Each row is a point on a landscape with many valleys, with its height.
From any point a ball rolls to the lowest of the 4 points nearest to it. It stops when none of these is lower. Distance is the straight distance between rows; heights are no part of it.
J399 h=34.6: [-10  -5  -2  12 -12  -5  -4 -10  -5  -1  15  -6   0   3   9  11   9  -5
   0  13]
J633 h=48.4: [-3  1 -5 20 24 -5 -6 -4  3 15  9  4  0  3 10 -6 23 -6  0 11]
J790 h=51.1: [  5   1  -6  13  20  -9 -12  13  -3  14  12   9   6  10   0   0  20   7
  -9   3]
J477 h=36.5: [  8  18  14  -1  16  -7   8 -13  16   7 -12   3 -13  -4   6 -13  -9  -5
   2  -9]
J191 h=10.2: [ -6   4 -10 -10 -13  -1  -1  13 -10  -5  16 -13   6   1   1  -3  -8  10
 -10   6]
J846 h=69.3: [  3  -1   1 -11  10   8   8  19  -1  -4 -21  12   4  15 -18  -7 -19  10
   5 -14]
J148 h=60.0: [  5   2   2 -15  -2   5  14  14  -9  -7   0   1   4   4 -12   1 -12   2
   4  -5]
J67 h=76.1: [  6   1   7 -23  -3  11  11  14  -2  -8 -16   9   9  -2 -16  -9 -25  13
  -7 -21]
J48 h=43.4: [ 16 -12   2 -20   0  13  12  11  -3  -8  -5  -5  -5  -3  -7   7 -10   1
   2 -14]
J606 h=41.5: [-13 -11  -7  22 -14  10 -13 -15 -13  -7   4  -7  -1   1   4  10  10  -7
   5  12]
J482 h=43.6: [  8  12   8 -13   1  -5  19 -10  14  -1 -21  12  -3   5  -5 -14 -14   2
  14  -7]
J761 h=44.4: [  7  11   3  -4  10  -3 -18  15   6  -5   6   3  -3   1  -7  -2  -6  12
 -27  -4]
J768 h=17.0: [ -8  16   4   8 -20   0  -1 -31   2  -6  -3  -1  -2  -1   8  -2  -5  -7
  13  -2]
J362 h=43.7: [  0 -18  -8  -5 -12   6   1   7  -7   0   9  -6  11  -2   5  13   6  -6
  12  13]
J72 h=48.5: [-15 -18  -9  11 -23  10  -5  -3 -20  -4   7  -8   3  -2   8  21  10  -5
  10  17]
J593 h=12.7: [-14  12  -3  12   9  -7   0  -8  -5  12   9  -2  -1  14   9  -6   7   0
   0  -1]
J872 h=29.2: [ -2 -25  -1 -16 -13  14  18  -7   0 -12   1  -5  -4 -14   5  10   0 -14
   6   1]
J151 h=23.5: [ 13   3  14 -15   2   0  14 -17  11  -6 -15  -9 -12 -15   2 -11  -3 -10
   4  -1]
J894 h=36.3: [-12  11   2  -4  -3  -1   4  -4  -6   1   6   1   4  10   4   3  -1   2
   8   4]
J363 h=22.6: [  0   0   9   5  -3  -2  10 -29   7  -2 -12   3  -8 -11  11  -3  -3 -15
  18   2]
J220 h=51.2: [  2  -8  -8  -1 -12   2  -9  12   7  -7  18  -4   0 -11   7   6  17  -4
 -15  17]
J814 h=11.9: [-11   3  -5  35   1   2 -16 -26 -19   8  -8   0  -8   2  13   0   5 -14
   9   2]
J317 h=40.9: [  1  11   1   6  16  -6  -9   8  -5   2  15   0   5   8  -4  -2   9   4
 -12   2]
J195 h=43.8: [ -3 -30  -6   8 -21  15  -2  -9 -12  -3  -4 -10  -4  -7  10  25   2 -12
   7  12]
J882 h=51.8: [ -5  -3  -7  15   2   1 -19  -1   4   5  22   9   0   5   8   3  25  -4
 -13  10]
J440 h=47.4: [  0  17  13 -14   9  -6  11   4   9  -3 -16   6  -4   4 -15 -11 -21   6
   3 -14]
J129 h=51.4: [ 11 -26 -16   0  -3   1  -7  29  -3   2  -1  -2  11  -2  -1  13  11   2
   0   1]
J893 h=49.5: [ 12  -9  -3   6  19   0 -10  21  -4   9 -10   5   5  -1 -10   3  10   3
   2   3]
J171 h=47.5: [ -5  22  13   1 -16  -6   9 -31  18 -10  -3  10  -8   5   3 -23 -11   0
  14  -1]
J122 h=24.3: [ -9   9  10   8   4  -8   1 -17   9   9   5  -5  -5   1   9  -6   3  -5
  -3   0]
J813 h=35.7: [ 18 -15  -3 -15  -4   5  -6  15   6  -8  -1  -4   3 -12  -5   5  -5   2
 -13  -5]
J862 h=36.2: [ -1   9   2  -2   3  -7  16 -10   9  -2  -9   8  -4   4   3  -4  -5   1
  20  -2]
J631 h=68.6: [ 10  -9  12 -14   5   0 -15  13   5 -15 -11   1   4  -9 -13  -1 -17  15
 -17 -13]
J199 h=63.3: [ -6  -5 -18   0  -3  -2  -7  26  -4   3  16  -1  12   5  -6   7  11   8
  -8  14]
J836 h=32.5: [  4   9  11 -23 -14   1  17 -11  12 -17  -2  -5 -12 -18   2 -10  -6  -1
  -4  -6]
J134 h=23.4: [-16  17   6  14  -3 -12  -4 -27   0   7   9   3  -2  12  10 -11  -2   0
   3  -8]
J840 h=48.3: [-2 -5 -9 -2 -2  0 -2 16 -5 10 12  0  5  5  5  5 19  4 -5 12]
J294 h=26.7: [-15   6   0   0 -17  -1  -3 -17  -7  -9   8  -9  -5  -2  11   7  -3  -6
  -1  -1]
J531 h=27.2: [ 11  -4  11 -12   4  -1  18 -14   9  -4 -15  -2 -10 -14   2  -7   0 -11
  13  -7]
J783 h=42.7: [ -3   6 -11  13  23 -11  -2   6 -10  20   5  10   7  14   1   5  13   0
   7  10]
J463 h=43.0: [  2  21   1 -10   2  -8   5   7   1   2   2   9   3   8  -9  -6  -8   9
  -6  -3]
J918 h=30.2: [ -7   4  -1  11  -3  -2  10 -17  -7  -3  -4   3  -2  -1   4  -1  -1  -8
  16   1]
J922 h=50.0: [  4  17   5   3  14  -4   7  12   5   6 -19  14  -5  12 -11 -17 -13   8
   9 -12]
J549 h=35.8: [  6  10  17  -3  20  -5  -4   4   8   0  -8   3  -3   2 -11 -13 -11   7
 -10 -10]
J518 h=37.4: [  0  -4  -3 -11 -21   6  -4   5  -1  -9  13 -13   2  -8   4   8  -3   0
 -11  10]
J674 h=19.5: [ -4  -4   4  21   1   2 -11 -23  -6   0  -6  -5  -7  -8  12   1   8 -10
   8   7]
J613 h=27.0: [  0  14   5   7  17 -13  -6  -1   8  14  10   1   0   9   2  -7   1   2
 -11  -4]
J434 h=12.2: [  8  -6   0 -25 -14  18  33  -9   2 -13  -7  -1   1  -9  -3   2 -15   0
  18 -18]
J860 h=66.3: [ -4  21   2 -15   0  -1   4  16  -5  -8   0   5   9   8 -18 -11 -23  15
 -12  -9]
J130 h=79.7: [ -9  22   6 -17  -4  -1   3  15   6  -8  -8  10   2  10 -21 -14 -28  19
 -12 -21]
J307 h=32.0: [  8  -2   6 -16   3   3  13  -2   7  -5 -10  -8  -5 -10  -4   1  -1  -2
   0 -10]
J832 h=47.7: [  6 -22 -20  13 -12   3  -5   9   5   3   5   2   2  -1   5  14  16  -2
  -8  21]
J470 h=59.2: [  9   0   4 -15  15   5  11   9   3  -1 -21   0   0   2 -17  -5 -13  11
  -2 -18]
J874 h=30.8: [ -3  -6   6  -5  -7   7  11 -16  -1  -6  -7  -5  -4  -9   1   3  -5 -10
  10   1]
J209 h=24.7: [-12  -3   3  20  -4   7 -24 -27   1   5  16  -3  -6  -4  16  -4  23  -9
 -15   5]
J452 h=86.4: [  1  -1 -26   7 -17   0 -19  32   1  -3  15   6  15  -1 -10  -1  14   8
 -30   4]
J347 h=41.2: [ 10   0   6   7  28  -1  -4  11   8  11 -11  -2  -2  -5   1  -3  -2  -1
   1  -5]
J114 h=36.6: [-12 -10 -10  13 -23   5 -19  -9  -6  -6  13  -8   1  -9  10  11  14  -7
 -10  16]
J869 h=60.3: [  4   7   0   6  26  -9  -4  21  -7   9  -6   6   2  13 -11  -1   5   6
  -6  -5]
J878 h=24.6: [-12  12  -1  12  -9  -5  -6 -22  -7   2   6   0   4   8  11   4   5  -4
   8   0]
J637 h=29.4: [ -9   5   1   9  11  -6   8 -11   2   8  -5   1  -6  -2   9  -7  -5  -7
  20   4]
J819 h=41.1: [ 17 -16   4  -7  14   3   5   8   6   1 -12  -3  -1  -5  -8   7  -4   1
   4  -7]
J795 h=78.9: [  5  -2   0 -13   6   6 -12  23  -8  -4 -11  -1  12   0 -19  -1 -21  16
 -10 -16]
J772 h=42.1: [-11  -6  -6  20  -5  -4 -13 -12 -18   7   3  -3   2   5   6  10  14  -6
   9  12]
J159 h=72.7: [ 11 -16 -22   4  -8  -1 -10  32  -3   1   5   9  10  -3 -15  12  13   5
 -16   6]
J928 h=29.6: [  8   7   8   5  -2   8  22 -29  19  -3 -23   6  -7 -11  11 -18 -15 -11
  38  -2]
J160 h=29.8: [-16  13  -3  10  10 -10  -1   6 -11  17  11   9   7  18  -2  -8   9   5
   0   2]
J984 h=43.9: [ -8  23   9   5  -9 -10  12 -19  12   1   0   7  -3  12   5 -17  -8  -3
  13  -5]
J58 h=44.5: [-10   5  -4   8  -6  -2 -13   3  -5   0  22  -1   6   6   4   3  15   4
  -7   8]
J496 h=47.3: [ -9  -1  -1  19   9  -7 -12  -7  -9  11  10   7   4  -1  11   3  19  -7
   5  12]
J268 h=63.9: [ 11  -8  -7 -10   3   6  -4  28  -8  -1  -3  -6   5  -1 -11   7  -8   9
  -5  -3]
J27 h=50.2: [-2 -8 -6  7  4 -1  2  2 -8 10  5  1  0  2  3 11  9 -2 11 16]
J523 h=56.7: [ 12  -6   2 -10  -3   2 -11  25  -2  -8  -6  -3   5  -9  -7   3 -15  14
 -27 -10]
J480 h=50.9: [ 13   0   3 -16   6  -1  25   5   8   1 -20   7  -2   6 -15  -9 -12   2
  13 -17]
J510 h=5.1: [  1 -15 -10  -7  -6   4   6  21 -14   6   2  -1  13   4  -3  14   9   3
  10   3]
J277 h=33.9: [  4   7   6   2  16 -10   1   0   8   3  -1  -2  -7   1   6  -5   7   3
  -1   2]
J269 h=30.6: [ -2   9  15   0  12 -13  -1 -25  15   6   3   1 -12  -5  12 -11   1  -5
  -1   0]
J662 h=40.8: [ -1  11   4 -18 -13   3  19  -6   7 -15  -4  -4  -5  -4  -1  -9 -14   1
   2  -1]
J605 h=58.2: [11 -5 -5 -6  8  0 -8 23 -3  0 -4 -1  5 -1 -9  7  1 13 -6 -4]
J801 h=59.6: [ -2   3  -5   3  11  -8   2  20 -14   7   1   0   4   8  -9   0   3  11
   1   4]
J88 h=37.3: [ -3  -7  -3 -23 -11  12  15  -2  -3 -12   5  -3   2  -4  -1   4 -11  -4
  12  -4]
J725 h=52.0: [  5  -6  -2  -3   0   2 -11   8  11  -1   8  -7  -1  -7  -2   9   3   3
 -15  11]
J529 h=27.1: [ -9   4  11  15   2  -3 -11 -28   1  14  12  -1  -4   2  17 -12  13  -4
  -7  -1]
J384 h=40.6: [-17 -10  -9  12 -31   8 -16 -11 -13 -13  11 -13  -4  -3   5   9   6  -9
 -12   7]
J402 h=21.4: [  5  13   9 -10   1  -7   1   4   8  -3  -4   0  -6  -2  -3  -3  -9   4
 -16  -6]
J962 h=18.9: [-10   0   4  34  -2   3 -18 -32  -5   8   8  -6  -9  -2  15   5  10 -14
  -5   2]
J301 h=82.4: [ 12 -18   1 -15  13  12  -1  23 -12  -2  -7   1  11   2 -11   9 -13   9
   6 -18]
J468 h=48.6: [ 7 -1 -3 -4 17  2  4  7 -3  7 -6 -1  3  5 -4  4 -4 -2 10  2]
J763 h=11.3: [ 13 -32  -1 -16  -4  11   4   9   6  -8   1 -10  -1 -14   2  12   1 -13
  -3  -3]
J126 h=27.8: [ -6  -8   2  12  -7  -5  -7 -11   0   0   5  -6  -6  -8  14   7  13  -7
  -2  16]
J756 h=51.0: [ -7  27   8  -6   3 -12  11 -10  20   7   3  10  -3  19 -10 -21  -8   5
   1  -7]
J821 h=32.9: [  8 -30 -10   3 -16  10  -2  -2   9  -2   0  -3  -4 -14  11  19  10 -12
   7  15]

For each start below, name the point where the ball stops.
J67 => J402
J496 => J814
J480 => J363
J606 => J814
J882 => J814
J72 => J814
